Points on a hilly landscape, in no order, each with its height.
A ball rolls from a point to the lowest of its 2 nearest points, and stops where none of them is lower. Distance is the straight distance between rows; heights are no part of it.
Sivak h=3.08: [110  84 112 131 145 160 141 107 127 128 118 126  80 123 111 109 136  87
 168 119 119 122 135 112 163 120 122 126 123 153 152 176 167 121 148 120
 135 129 102  78  96 107 139 104 101 109 110 141  90 117 188 141 171  77
 171 146 111 127 100 152 128 139 145 132 156 121  89 106 152 146 112 107
 129  93]
Fide h=4.38: [143 165 186 150 164 127 136 114 137  94 119 142 178 128 136 131 110 114
 126 163 138 104 134 138 153 106  87 128  93  87 123  61  59 157 128 117
 137  98 149 113 133 147 154 119 121 147 141 181 180 110 100 124 135 159
 112 117 149 146 157  59 153 144  90 154 154 153 103 114 118  59 130 126
 110 183]
Zogi h=6.51: [121 118  93 125 120  75 123 148 123 180 123 112 134 117 133 157 136 176
  99 102 111 175 105 156  76 185 157 117 158 146  85 134 168  57 118 139
  80 168 115 191 119 114 125 175 158 136 154  67 136 148  65 115 138 157
 102 116 158 114 151 195  60  96 151 111  86  96 214 156 137 173 164 183
 181 108]
fid h=4.27: [170 127 140 144  93 127 119 118 140 114 119 132 137 172 120  87  92 137
 125 140 142 126 170 147 131 123  71 131 102 106 166 100 126  91 109 130
 131 156 168 133 137 159 105 135 102 171 123 157 105 125 172 116  84 140
 142 157 120 141 105  63 168 168 129 132 104 137  92  97 138 103 149 137
  98 157]
Bis h=2.44: [163 100 139 107 143  88 150 165 154 121 100 131  75 146 121 106 105 127
 103 125  99 105 163 144  96 174  73  81 148 129 143 152 150  57 109 122
 104 188 120 136 110 150 129 121 141 188 116 147 132 120 123 144  86 113
 150 122  71 113  98 100  94 124 135 120  96 153  63 131 243 108 213 138
 139  71]
girib h=3.92: [143 145 150 146 105 137 128 115 135 128 116 109 171 177 125 125 104 146
 135 164 135 122 108 133 110 119 102 122 102 132 150  82 109 121 105 137
 124 136 158 137 140 141 113 120 124 134 129 142 132 145 129 105  99 151
 108 115 144 139 126 116 160 170 128 124 128 133 147 146 115 119 120 132
  98 185]
Pareb h=2.06: [108  97 107 111 120 146  98  94 103  75 167 159 118 129 102 138 159 128
 117 112 152 150 189 138 177 116 129 151 100 102 152 119 131 159 129 121
 187  83 156 111 134 135 105 137 135 106 117 143  99 123 136 169 132 134
 160 176 132 154 100 127 179 130 125 174 123 125 106  96  86 108 131 104
 137 145]
gudi h=2.01: [130  49 106 130 133 149 114 141 137 145 112 123  65 128 128 111  98 113
 153  77  91 131 159 134  81 157 123 105 159 181 154 207 177  67 140 101
 109 136 113 126  99 133 130 132 129 171 101 150  82 135 177 145 149  96
 184 130 105 100  68 134 105 132 161 120 102 116 121 106 199 164 145 163
 156  81]
vegop h=3.19: [101 170 120 158 130 101 132 152 175 122 117 119 129 152 127 115 137 155
 137 198 139  87  93  93 174  74 144  82 108 177 127 133 108 184 116 168
 117 195  82  99 105  81 107  91 102  96 139 120 138 120 181  98 132 111
 105 132  54 119 123 158 148 119 116 115 165 126  93 175 135 139  98  79
 100 106]
vub h=1.72: [138 155 108 159  71 193 131 118  92 149 142  72 150 153 111  97  88 167
 173 131 114  97  79 138  58 125 119 123 147 183 130 120 149 114 128 134
 115 141 147 138 133 114 108 113 142 123 151  93 141 174 165  88 126 150
 116 122 165 104 107 168 123 166 179 102 134 116 192 157  80 204  98 122
 106 140]
ner h=3.46: [167 126 142 147 129 108 123 140 130 129 116 187  89  78 126  65 116  99
 116  89 113 132 216 142 142 140  89 121 128 133 182 124 116  41 134 141
 142 113 150 129 104 176  96 143 139 178 119 174  83 146 168 151 119  92
 180 158 111 116 131  49 132 130 145 114 106  92  98  75 144 136 202 112
 105  93]
torut h=6.22: [144 116  77  77 138 128 109 131 109 141 160 146  97  63 113 128 157 121
  78  39 113 170 162 151 114 158 160 181 173  67 124 130 163 113 152 133
 149  75 179 158 168 146 129 199 134 141 147 114  98 113  63 162 169 150
 151 144 212 101 151 128 119  78  99 131  68 107 160  87  83 145 139 131
 136 159]
gisi h=3.94: [ 99 140  93  71 102  84 111 142 112 149 164 129 123 105 138 177 159 125
  91 129 119 171 128 124 160 129 175 182  98  54 115 123 188 145 144 149
 122 124 136 156 122 131 145 199  66 101 116  86 101 102 111 162 132 131
 109 176 127 160 143 120 135 107 116 144  48 119 123  82 103  85 146 149
 146 190]
ged h=4.31: [ 81 159 156 163 151  76 168 178 147 171  97 145 190 100 147 103 119 151
  98 132 110  62  77 124 152 140 152  97 132 160 127 111  98  93 132 171
 104 145 106 115 115 118 109 109  81 139 191 106 226  95 129  92 156 172
  60 150  95 149 157 103 159 127 114 122 176 110 103 126  79 146 149  73
 140 101]
beze h=2.95: [147 105 164 142 149  88 167 150 165 123  74 109 113 166 115 107  77 135
 126 146  95 113 118 140 110 175  77  69 157 123 122 118 118  85 106 141
  97 192 120 133  99 108 150  87 138 161 147 133 180 121 116 119 102 136
 137 107  74 112 128 120 109 141 146 122 143 190  87 164 224 117 164 130
 137  96]
Fuve h=5.03: [131 114 108 139 134 103 143 195 139 122 128 106 147 131 158 107 106 148
  85  74 158 118 143 145 120 167 149 152 148 143 165 120 163 118 129 139
 116 140 117 174 135 158 120 140  88 156 162  96 180 125 143 146 116 169
  69 195 125 174 115 109 146 132 128 149  74 116 109  94 131 109 179  95
 162 151]
Kadu h=1.98: [156 104 123 120 170 105 135 165 136 117 125 124  84 114 165 106  96 126
  79  67 119 129 178 152  84 184  92 112 167 162 152 137 162  67 106 115
 104 151 125 164 104 163 128 151 141 176 133 153 132 126 129 144 114 109
 135 148 118 106 113 109 101 104 139 137  77 116 118 105 210 120 207 158
 129  73]
Gor h=4.49: [161 120 119 111  82 131 103 122 137 102 157 136 111 159 134 108 111 138
 122 138 144 156 184 164 139 125  93 148  94  90 143 113 153  70 106 139
 132 163 146 140 131 153 125 148  83 172 103 148  68 131 151 163  84 134
 128 181  99 160 101  67 139 143 112 156  75 124  83  95 155  74 169 153
 122 158]
sikuz h=6.50: [157 123 162 101 136 124 104 112 130 145 139 146  90 106 157 151 146  89
  92 120 104 148 162 144 115 161 115 111 154 101 103 128 138  91  98 117
 123 127 154 137 123 123 171 155 146 120 122 141 111 115  82 158 121 108
 147 101 156 104 193  93  99 125 132 106 108  97 162 121 173 105 169 197
 134  96]
Beg h=4.32: [100 167 149 159 128 101 152 133 145 146 114 105 178 164 129 125 108 144
 130 172 117 110  72 114 126 134 124 100 120 141 100  90  93 136 112 154
 111 160 122 131 112 105 134  94 133  97 159 112 171 142 129 100 119 149
 104  96 121 112 156 155 126 134 133 113 168 131 152 182 118 148 119 134
 125 143]
timeg h=1.49: [126  57 103 121 159 133 131 180 125 127 121 112  85 107 145 131 101 110
 109  58 113 176 169 143  69 193 111 122 191 166 146 175 190  89 143  79
  91 137 117 139 114 156 139 143 118 190 109 131 104 121 135 168 146 131
 148 155 114 123  83 132  98 112 125 151  69 142 125  96 210 120 164 164
 163  93]
sofi h=3.86: [116 140 186 162 171 111 163 118 158 104  93 117 165 128 156 133  86 126
 137 153 116 114  76 103 114 145 112 108 133 102 103  78  65 150 107 134
 110 136 118 121 118 127 175  79 138 109 147 126 191 132  91 125 119 135
  99  90 143 125 166 138 111 142 123 117 165 146 137 177 166 116 139 138
 121 114]
Dod h=4.48: [163 144 186 103 146 159  89  90 123  95 141 162 110 138 143 122 173  97
 115 185 141 148 186 146 124 122 114 113 127 125 142  90  80 104 104 126
 139 100 169 107 136 130 116 128 166  97  71 182  76 172 101 126  91  70
 173 105 122 108 165  74 118 154 119 125 136  97 135 144 131 118 136 194
 114 124]
vek h=3.04: [177 142 150 147 132 150 111 107 142 139 105 151 109 110 121  88 114 113
 124 101 120 125 182 155 100 142  73 126 146 125 158 113 115  46 137 108
 168  96 174 135 114 139 147 142 151 172 126 193  93 138 140 130 135 103
 198 128 153  86 149  59 123 139 139 100 119 114 144 106 132 144 152 164
  96 124]
bidi h=4.67: [114 122 180 118 161 118 146 117 122  85 118 154 127 109 144 149 125  88
 131 143 132 139 154 126 193 130  93 135 107  58 114  96  76 154 133 113
 140 117 130 114 114 124 185 111 104 150 137 188 152  94  93 156 140 128
 133 122 117 153 165  68 142 129  96 147 158 151  71  96 153  49 125 124
 137 136]
diseg h=4.90: [ 86 115 155 112 152 148 129 106  99  91 126 142 121 118 134 164 143  90
 151 117 129 166 143 119 154 126 117 144 136  59  98 139 111 171 143  97
 151  87 125 112 121 105 200 120 105 125 114 180 143 118  83 172 126 134
 146 106 150 144 182 102 112 119  97 152 144 161 101 102 157  55 114 158
 124 117]
fipuf h=6.31: [134  98  85 102 130 121 121 149  80 133 158 113  95  69 138 152 128 145
  70  57 134 193 151 126 100 172 164 187 183  79 109 143 179 132 157 129
 106  81 147 150 174 170 158 189 122 144 136  82 134 116  51 168 146 168
 114 146 188 119 155 149  96  67  93 147  40 108 170  92 106 110 164 149
 150 161]
Musid h=2.27: [104 121 125 137 150 100 162 167 116 192 107 150 155  88 125  87 107 130
 109  56 114 106 119 123 140 144 147 135 157 136 145 129 148  78 147 117
 125  94 131 148 130 148 140 150  93 163 167 109 183 119 126 105 168 161
 105 151 166 114 137 102 144 131 138 115 129 114 129  89  69 175 128  61
 124 131]
bufev h=4.17: [129 155 172 174 138 145 115 123 137  74 134 112 148 163 143 159 133 137
 132 216 156 120  89 134 143 105 161 118  93 145 147 107  82 244  89 134
 134 107  91  93 153 145  97  94 153  75 100 134 116 139 133 100  81 109
  73 100  97 175  98 134 162 146  87 135 143 135 119 190 127  95 104 126
 117 159]
biv h=3.40: [153 145 179 150 170  95 164 118 165 111  82 111 151 149 147 123  82 138
 113 159 122 126 106 134 117 189  76  92 146 101 102  84  79 106 102 135
 100 167 128 145 128 128 168 101 125 152 150 133 179 135  94 133 107 146
 104  84 101 119 170 105 120 137 134 128 142 164 107 168 208 101 174 164
 124 116]
Tunu h=6.32: [143 134  94  76 118 124 121 143 138 188 143 143  81  66 132 152 150  92
  83  76 112 181 166 138 116 141 121 152 158  73 124 143 161  85 151 136
 128 105 169 150 134 124 161 222 102 151 143 104  79  78  64 147 180 125
 146 136 179  99 159  94 111  79  96 108  74 118 133  67  91 131 136 157
 116 146]
Lodus h=5.21: [108 107  97 152 128 125 144 191  99 147  91  94 166 147 163 110  88 152
 106  89 143  92 111 142 113 160 168 156 160 181 155 157 161 130 134 115
 109 133  90 154 147 134 117 122 103 159 181  78 223 140 150 122 123 183
  86 185 127 152 102 160 132 158 123 139 129 119 142 130 108 163 153  94
 142 114]
Pirur h=5.38: [120  74 112 165 169 123 159 180 121 129  83  86 138 134 164 120  74 123
 124  50 139 105 117 122  77 188 139 129 180 178 138 142 146 121 138  98
 102 143  84 170 129 147 144 102 157 151 151 100 204 151 138 129 126 162
  98 150 118 139 105 177  98 141 115 139 118 148 139 150 173 147 159 105
 148  88]
Fol h=3.87: [138 144 126  99 140 193 115  73  81  92 128 148 118 124  74 114 168  87
 156 125 137 138 188 131 155 103  74 121 105  94 135 136  75 139 151 101
 197  77 180 103 138 120 160 107 132 141 104 215  93 135 103 127 143 132
 212 112 149 122 148 107 130 124 115 167 177 172 113  96  88 116  79 139
 106 131]
Moma h=4.78: [170 169 177 160 114 123 100 117 133  78 122 174 145 150 133  98 137 139
 136 165 134 141 170 150 135  94 131 121  94 163 175  92  99 158 113 129
 160  86 154  90 165 178  49 117 167  91  77 151  77 174 157  90 100  65
 143 141 121 127  80 111 170 155 104 126 141 102 122 126  91 123 123 101
 108 153]
dob h=4.79: [133 129 187 125 138 121 118 100 137  93 136 143 120 158 151 134 137 108
 134 214 144 141 139 135 146 118 112 111  87 116 128  98  92 143  95 125
 124 129 135 105 122 114 113 123 150  85  83 164  88 142 129 123  97  70
 135  93  99 137 140 100 154 160 123 113 158 126 104 160 156 100 119 156
 111 122]
nage h=3.27: [139 123 137  91  76 106 108  95 140 187 163 141 127 162 119 156 180 126
 129 205 129 151  99 134 113  97 120 107  90 109 106 132 103  95 107 141
 112 153 150 148 100  96 125 175 164  78  93 146  65 153 110 117  79 108
 129  74 135 122 176 113 121 130 164  88 127 137 164 153 144 144 120 197
 115 148]
ruded h=4.43: [170 166 172 170 105 103 115 119 150 123 122 161 142 145 139  99 141 154
 128 185 121 134 122 138 135 100 138 122 119 190 161 114 112 148  82 140
 133 100 150  94 150 166  56 118 175  77  87 111  68 151 174  71  97  60
 120 115 113 124  72 160 155 152 133  89 138  71 153 153 107 149 118  90
 111 127]
zigi h=2.42: [122 125 141 175 120 131 131 153 173 112  98 121 118 158 140 113 128 154
 125 180 109  61  96  93 115 128 151  98 153 197 137 131 147 174 107 173
 126 190  69 136 142 109  95 105 154  87 128 100 117 117 185  97  96 121
  99 118  46 135  95 200 126 122 106 130 157 100 115 189 156 164 128  61
 125  61]
vigu h=2.46: [124 147  75 104 134 145 156 136  97 166 127 121 175 136 102 118 116 118
 154  85 164 114 112 123 160 103 123 155 101  79 126 145 110 144 186 109
 141  71 147 129 181 115 140 141  96 178 140 133 170  86 107 119 168 202
 117 139 184 144 106 105 124 139 121 177 122 166 112  93  34 115  65  67
 124 168]
peg h=0.53: [142 125 117 169 110 131 140 137 115 172 113 125 149 131 149  91  96 153
 135  85 116  90 121 119  90 135 137 147 153 188 142 133 158  97 120 127
 140 120 152 137 116 147  93 125 151 138 144 105 154 161 179 121 138 128
 135 149 175 118  90 168 128 161 160 100 121  89 173 126  96 202 151 100
 119 104]
Fevas h=2.75: [144 212 147 137 111 132 136 107 107 104 160 118 158 117  81 150 170 138
 164 170 169  73  81 137 133  48 138 126  80 110  87  90  70 220 135 122
 118  75 107  54 162 159 119  89 155 107 121 102 136 124 128 114 143 103
 109  67 151 124 117 151 127 136 152 104 187 168 173 158  82 112  51  99
  87 210]
Leme h=3.48: [136 181 143 164 118 143 137 107 113 124 132 130 182 140 115 118 122 139
 140 162 156  76 101 135 125  86 109 119  87 127 141  82  90 165 128 123
 139  96 134  88 159 135 128 109 133 127 130 145 148 106 143  95 126 140
 120 112 170 131 109 112 145 154 142 133 160 141 159 154  64 125  75 102
  98 209]
gogiv h=1.69: [ 98  77  85 137  98 191 123 125 101 143 141  87 116 137 144 152 112 145
 154 104 124 154 108 121  81 159 182 161 165 161 119 196 211 133 150  95
 127 131 105 151 133 106 121 124 130 118 124  76 118 147 138 125 152 131
 121 138 129 140  76 196 129 118 150 130  89 117 174 144 136 168 119 153
 165 111]
desuk h=4.59: [157 136 205 162 158 133 136 120 169  57 120 139 113 169 154 130 125 124
 135 230 142 137 115 130 130 135 123 111  97 130 142 103  86 201  73 157
 127 133 123 109 142 132 110 100 159  74  73 143  80 143 133  96  74  73
  91  96  59 157 112 136 156 148  76 122 150 136  84 189 177 110 127 121
 121 115]
Reli h=3.23: [103 113 142 106 142  90 124 119 144 108 139 133 117 142 151 175 145 125
 118 166 145 134 124 115 192 106 161 155  84 100 126 125 130 178 108 140
 130 152  96 127 111 110 140 152 111  97 126 131 110 113 135 158 123 108
 104 150  90 177 140 105 140 130  92 144 124 139  89 122 147  69 142 130
 142 142]
lebub h=5.75: [ 99 176 109 107 135 112 150 124 131 150 125 136 142 104  98 160 161 126
 151 102 127  82  94  88 178  67 162 143  98 122 101 125 132 160 168 130
 134 121  93  95 105  96 135 123 116  92 158  96 153 104 139 124 178 102
 132 114 162 117 150 148 131 104 151 114 175 131 131 129  75 148  83  75
 120 142]
Fip h=2.84: [137 118 108  82  69 154  93  97 131 214 167 129 113 127 109 179 180  92
 145 169 117 147 106 146  87  91 143 111 102 120  86 163 115 130  91 127
 127 134 135 135 113 103 119 174 155  58  95 136  55 132  99 139 119  83
 156  76 171  93 179 134  98 121 160  74 133 110 175 141 125 175 106 220
 110 129]
suz h=1.62: [ 95  60  80 100 118 169  68 107  83  80 168 143 105 115 114 131 166 130
 121  93 141 172 179 146 146 144 160 171 128 110 128 148 181 178 139 109
 168  82 158 119 150 137 101 149 127  89  97 113  72 115 123 176 128 146
 159 178 127 153  95 172 176 125 135 175  78  97 126  88  92 133 139 144
 163 140]
Firol h=3.64: [143 131 133 105  98  88  95 106 163 179 144 151 142 144 129 125 175 141
 100 192 116 141 111 122 138 106 134 122  91 132 130 110 126  93 108 148
 120 156 161 126 106 118  88 155 161  97  95 109  77 137 142 107  90 104
 136  98 134 121 147 142 130 149 159  84 137 102 150 143 110 150 117 141
 115 147]
Fav h=6.41: [131 109 129  82 133 106 133 125 140 171 131 136  87  98 139 134 134 100
 101 121 111 178 164 141 116 175  88 126 171 106 118 166 161  56 134 106
 121 149 147 147 119 110 176 176 115 159 134 135  95  90  72 157 155 126
 145 137 153  85 152  94 117 105 136 106  82 132 134  93 166 115 156 178
 123 111]
Rep h=4.04: [157 165 152 138 105  65  98 126 175 168 126 170 139 150 140  97 181 163
 110 219 104 136 100 118 152  95 145 120  93 170 145 121 111 110  97 159
 112 146 150 106 128 145  53 144 169  79  79 108  50 153 172  78  71  75
 117  86  90 109 103 169 137 141 139  94 136  88 139 145 112 163 123  97
 105 126]
saz h=4.20: [152 167 158 106 116 188  90  80  93  97 149 158 104 132 111 132 171  87
 131 164 140 158 215 169 122 111  82 123 117 115 144  93  72 121 129 133
 163  82 180 104 135 121 129 126 159 101  86 226  70 162  97 133 112  93
 224 111 133 120 165  68 134 143 107 147 167 134 143 126  96 128 110 177
  99 145]
kina h=5.47: [152  92 137 161 174 134 157 154 147  98  92  92 116 146 173 130  78 150
 117  88 124  84 117 117  64 194 106 107 167 178 143 103 137 115 110 118
 103 167  90 172 125 155 118 108 173 156 123 119 180 142 136 141 103 128
 112 124  95 136 120 184  93 134 115 140 122 137 126 176 231 136 179 132
 151  68]
Big h=3.54: [115 134 101 147 130 150 163 100 128 115 107 101  97 127  80 121 117  95
 210 126 123 122 107 108 171  66 102 115 117 153 141 157 140 115 167 122
 121 146 102  71  88 113 173  81  86 131 120 152 120 121 196 122 174  91
 167 130  99 107 102 144 113 137 171 124 164 152  65 122 122 145  78  85
  95 110]
dipim h=3.62: [122 122 110 101 109  70  96 162 156 126 158 138 129 134 145 153 169 161
  75 147 143 139 117 133 172 127 179 153  88 111 136 124 165 152 110 156
 129 168 108 154 128 114 101 168  78 100 129  98 118 120 147 151  99 136
  89 185  82 182 114 121 150 120 103 146  72 102  89 121 107  88 157 114
 153 176]
zas h=5.48: [ 78 173 114 143 147 136 166 147 150 117 104 123 114  81 101 133 152 120
 176 100 118  78  79  59 185  65 164 138 121 161  79 161 139 180 167 139
 114 154  61  85  89  89 141  93 104  75 164  85 183 115 165 114 180  97
 108 114 105 109 132 169 122  95 147 116 186 115 112 143  98 126  92  71
 120  68]
gafeb h=3.83: [ 69 175 133 165 160  84 141 159 147 135 102 142 164 119 141 125 128 145
 118 173 142  57  71 110 182  78 152  86 109 157 131 116  84 163 126 171
 105 158  80  87 106  98 113  83  86 108 173 127 202  93 163  89 151 152
  89 144  74 137 131 115 170 116 107 121 192 129  91 153  92 129 114  73
 115 104]
patoz h=4.95: [ 91 174 113 118 117  47 101 172 161 181 154 172 176 120 127 146 169 169
  85 180 149  98  92 120 184  96 148 115  76 125 137 113  93 114 142 163
  94 194 124 128 106  97  79 147  78 141 158 101 180  98 147 106 124 163
  79 150  86 149 147  78 155 107 115 130 144 118 101 109  58 108 127 106
 118 175]
tevi h=1.57: [144 118 142 159 167 107 167 159 136 163 103 146 136  93 137  86  98 134
 104  64 100  96 134 104 129 155 114 128 153 165 149 122 138  77 124 131
 119 123 136 144  98 161 118 121 126 154 156 118 167 134 163 115 153 118
 134 132 153 107 132 137 130 137 154 105 136 102 131 109 126 179 156  81
 127  82]
fum h=2.77: [108 126 103 117 143 109 160 166 100 169 119 160 176  91 102  91 106 125
 121  60 133 101 117 115 171 132 149 151 138 126 148 159 127 119 186 127
 127  66 125 127 156 134 131 144  98 165 179 127 187  98 118 120 163 186
  82 160 157 146 113  91 168 127 135 157 145 121 108  66  42 160 103  32
 138 158]
vetes h=2.90: [127 131  56  78 132 164 142 116  94 119 143 132 162 115  81 110 118 121
 163  60 169 126 133 111 175  99 134 153 124  99 112 162 119 181 212  93
 165  58 149 106 183 138 128 139 135 153 138  95 140  99  98 142 169 181
 129 133 163 128  96 152 128 105 155 161 144 161 155  77  50 119  63  64
 127 137]
lelir h=2.36: [ 90  76 101 140  96 176 136 141 127 136 111  74 108 134 143 153 112 135
 185 100 102 131  99  99  70 160 179 109 168 205 105 196 203 125 148 122
  91 175  70 154 106  98 126  92 121 127 133  68 131 147 158 113 157 135
 112 123  74 110  84 206 101  97 143 144 136 124 150 172 187 169 114 149
 180  72]
dif h=0.86: [100  60  85 125 134 195  98 107  86 101 160 115 109 132 147 144 130 126
 136  73 130 183 136 135 108 163 148 163 161 131 129 173 171 156 142  85
 151  87 145 146 145 118 116 129 141 129 107 116  96 137 124 163 128 147
 144 154 149 144 104 164 153 119 125 155  82 113 155 119 144 128 132 160
 168 123]
Kopa h=1.02: [109 149 100 106  93 140 158 108 123 188 123  99 144 137  98 150 125 109
 196 126 138 143 101 109 103  87 112 137 131  73  84 141 126 115 163 108
 139 145 146 147 121  71 171 138  98 154 137 136 127 106 112  90 166 130
 155 105 184  97 147 123  90 121 136 108 147 172 117 114 107 158  45 144
 108 142]
Dibat h=5.17: [140  88 154 146 163 194 116  96 114  54 123 107 109 156 131  95 105 118
 133 121 119 136 159 147 116 161  97 130 178 120 143 120 106 132 121 105
 145 108 144 121 106 139 169  91 123 160 116 193 132 165 139 152 125 136
 154 119 120 132 140 111 129 138 113 152 127 170 135 118 177  89 147 162
 128 116]
Fepu h=4.85: [160 129 135 118 120  78 152 171 137 101 126 101 134 143 150 115  88 136
  79 109 148 139 152 132 123 173 101 123 134 113 140 112 144 103 109 148
 115 173 113 176 139 167 140 124  92 184 155 117 163 116 122 156  86 158
  71 180  90 147 110  80 113 111 114 150  78 150 100  96 188  73 212 112
 150 125]
danas h=5.05: [169 166 201 137 160 131 113 119 115  36 139 173 161 129 129 120 135 147
 109 179 151 156 175 148 147 110 135 124 112 141 173  47  56 182 108 143
 157  53 160  83 185 193  88  93 172 100 102 171 135 161 105 109 100 116
 140 143 128 121 121  90 175 144  71 153 145 118 122 137 106  83 133 129
 121 168]
mag h=2.45: [120 161  88 163  72 188 141 127 122 124 130  82 138 171 115 113 114 143
 184 150 116  86  74 129  89 113 135 126 150 187 123 131 143 161 128 125
  97 151 100 117 132 111 124  92 107 102 161  90 161 163 177  89 128 134
 104 126 104 118 104 180 146 146 172 109 139 121 172 165  94 165  90 112
 105 144]
tigak h=5.33: [153  66 135 157 156 185 134 134 135  67 109 103  98 160 158 120  88 112
 132 115 118 106 137 140  71 188 102 104 174 156 152 132 124 128 112 111
 116 137 109 146 118 138 136  89 151 148 110 157 132 145 149 146 109 132
 134 115  96 143 114 139 110 138 122 149 127 164 107 158 225 112 150 165
 136  82]
noti h=1.77: [106 136 102 103  92 164 129  95  92 181 163  96 133 142 106 186 135 110
 188 133 135 177 101 125  67 110 133 146 135  68  91 162 135 138 155  98
 141 128 123 169 130  83 162 135 109 134 111 132 105 120  96 104 137 148
 145  83 183 120 156 134  87 107 128 111 116 168 152 134 144 139  64 194
 115 133]
lere h=4.66: [122 156 138 143 117  61 130 180 152 159 121 160 171 131 147 102 116 174
  95 140 118  92 110 133 161 113 145 113  98 157 156 118 120  96 114 159
 112 168 138 139 127 126  74 145  82 139 161 107 168 116 178 101 111 160
  96 157  92 143 141 102 167 143 133 113 145  93 114 106  69 144 148  75
 127 124]
kivu h=1.75: [106  79 119 154 119 154 138 136 161 132 102 104  93 163 141 120 111 136
 161 138  96  84 106 100 100 162 146 102 143 177 137 170 185 137 113 146
 125 180  71 138 113  91 130  92 141 114 122 101 108 125 183 118 123 104
 121 120  59 121  93 192 109 130 138 134 149 126 101 175 189 158 126 109
 150  71]
sutu h=6.09: [120 111 105  82 140  93 117 130 119 137 135 146 122  85 112 165 154 114
  91  78 117 133 118 117 149 120 184 185 130  71 114 126 145 157 137 137
 139  73 145 131 142 137 131 161 134 119 140  89 136 110  74 157 171 155
 127 128 201 140 152 135 126 114 126 124 110  88 137 113  80 135 118  98
 151 171]
sedu h=1.82: [113 128 108 117 117 137 152 104 111 151 114 116 140 146 102 125 126 118
 158 121 150 136 119 112 143 100 104 158 120 100 130 142 141 109 164 113
 149 134 136 133 121 115 170 124  94 173 125 155 130 100 133 116 156 148
 143 140 163 136 120 110 125 157 124 134 129 161 107 105  85 129  59 102
 115 158]
Tavud h=2.35: [112 116 105 103  79 166 106  92  98 209 174 107 110 132 113 200 148 112
 186 146 116 165  77 131  61 104 160 128 127 108  69 182 142 139 125 105
 122 141 120 146 113  96 154 160 130  92 112 120  99 139 101 120 133 120
 140  67 165 112 181 140 104 102 165  84 116 131 181 145 154 167  93 233
 144 110]
bim h=4.70: [164 181 190 116 128 119 106 109 130  83 162 169 161 101 128 138 146 131
  96 172 164 126 169 151 164 103 125 137  63  78 136  27  57 142 107 138
 146  76 153 104 166 164 103 121 141 132 136 169 137 140  82 131 110 135
 123 137 145 134 133  46 146 136  72 166 145 134 109 122  90  58 124 143
 117 206]
dafe h=3.60: [135 128  90  75 142 173 144  90  84 128 132 142 121 111  83 120 164  85
 155  90 133 160 167 118 157  88  78 139 129  71 122 156 105 135 185  93
 194  84 174 115 147 112 158 150 124 168 115 190  77  89  84 132 159 132
 193 118 156 107 145 123 108  98  99 149 146 184 109  67  99 130  53 122
 113 139]
zem h=6.61: [129  97 109 137 102 107 117 119 130 171 138 108 139 138 135 147 130 156
 127 137 106 152  80 127  67 170 152 112 148 147 104 130 143  88 101 139
  95 175 118 176 116 100 125 119 175 108 140  92 134 162 101 122  98 145
 113  85 130 121 147 198  81 113 159 107 109 109 189 172 174 171 148 193
 171 106]
mebel h=6.60: [140 123 142 114 130 116 114 108 148 145 135 123 114 133 158 146 130 127
  93 157 110 152 130 143 102 175 113  96 141 122 107 120 132  94  80 131
  94 156 135 160 107 118 140 151 167 119 128 124 112 141  95 153  95 116
 131  92 124 119 160 138  99 124 153 106 103 115 164 159 193 121 167 196
 148  92]
diluv h=6.40: [128 117  95 114 136 114 113 128  95 155 136  78 119 102 147 169 122 165
  96  93 134 187 111 161  52 188 155 161 168 103  98 121 160 105 144 109
 100 136 127 189 156 155 153 180 132 152 148  84 162 148  46 144 126 162
  99 131 186 126 146 161  76 116 110 118  56 103 195 131 139 130 161 179
 160 158]
giv h=5.13: [ 50 169 135 147 118 146 150 140 145 125 106 104 109  95 112 149 132 126
 184 106  90 114  73  67 135  69 147  88 136 166  46 146 125 143 151 163
 103 161  61 119  92  81 158  75 110  73 183  65 186 161 149  91 144 120
 113  98 101  75 154 194  81  93 149 107 192 132 132 182 123 139  91  95
 134  83]
sabem h=4.72: [ 85 154 150 163 133 110 164 152 156 144  92 109 143 118 139 116 105 145
 141 121  97 106  83  95 142 121 129  80 140 177  80 112 119 102 115 158
 104 166  99 125 108 101 137  83 115 102 178  88 195 149 142  97 141 144
 110 119 110  85 153 184 120 116 148 117 182 130 144 183 123 161 122  86
 130  85]
dezu h=2.54: [145 106 132 145 123 147 104 105 151 156 101 131  74 108 121  80 106  95
 158 106  93 134 167 143 105 144  84  98 153 147 155 185 133  37 136 106
 128 127 144  99 106 123 144 117 138 165  96 179  82 129 151 151 152  93
 214 131 132  73 108 110 113 147 161  99 121 131 122 109 169 177 139 188
 105  77]
pilu h=1.88: [146 163 112 127  98 143 124 105  94  89 165 109 154 112  69 137 161 128
 141 150 135  83  84 127 132  69 164 144 119 120  82 118  89 222 117 119
 134  74 109  83 172 182  94  87 206  93 108  96 123 145 113 137 145 113
 106  77 173 146 121 163 113 135 157 108 175 116 176 138  74 122  66  98
 106 171]
gobir h=2.60: [116  89 119 135 138 151 121  92 115 101 135 147 100 124 122 126 141 106
 138 133 132 142 170 123 189 121 110 146 109 130 152 152 133 141 131 113
 173 103 128  97 105 107 115 132 119 116  93 155  82 120 146 160 138  96
 182 146 119 155 123 126 164 140 137 141 147 123 102 118 119 123 130 127
 132 119]
logul h=3.66: [125 132 150 161 152 109 101 126 145  77 144 135 117 149 141 154 140 134
 104 191 180 121 110 122 177  86 159 143  62 133 150 113 118 215 101 140
 130 136  82 107 133 123 107 125 128 110 113 149 121 116 158 137 108 109
  89 158  75 213 112  92 172 132  75 149 139 147  66 147 122  88 105  91
 128 158]
luve h=5.95: [100 127 116 102 147  81 125 128 132 143 137 157 150 104 123 144 156 131
 110 112 129  97 106 113 202  95 183 167 101 104 122 116 137 165 143 134
 150 105 127 121 115 125 109 142 135 110 133 105 137  95 123 129 163 131
 115 130 162 158 130 139 161 126 128 121 139 101 134 121  62 120 120  75
 139 155]
dop h=3.28: [120 124  55  60 123 180 109  89  83 112 153 137 132 113  69 134 152 110
 169  75 148 160 163 113 158  81 127 148 119  86 115 172 136 180 191 100
 196  71 175 106 168 111 133 149 146 124 115 118  83  88  84 144 166 145
 166 119 166 120 119 159 126 104 135 144 137 167 151  72  73 145  75 109
 121 123]
zubu h=4.68: [177 132 138 111 106 136 106 149 132  58 149 112 123 150 150 109 103 155
  81 122 166 145 183 146 108 165 105 143 136 121 156 102 141 116  84 149
 136 156 133 163 148 177 133 132 107 156 114 145 128 138 138 170  66 145
  94 197 111 146 104  84 120 112  98 171  63 139  99 117 183  58 215 147
 137 139]

Call two points neighbours if one is among the 2 nearest of the other. Go from one point of each pair to the other, from neighbour to neighbour, staying as low as possible. Name the highest point that can't be avoided.
dif, Reli -> dob
kivu, Kopa -> Big
Fide, Kopa -> danas
timeg, peg -> Beg
peg, Kopa -> fum
kivu, dif -> lelir

Where does a ball stop that starts at each point below?
kina -> Fide
luve -> timeg
Pirur -> pilu
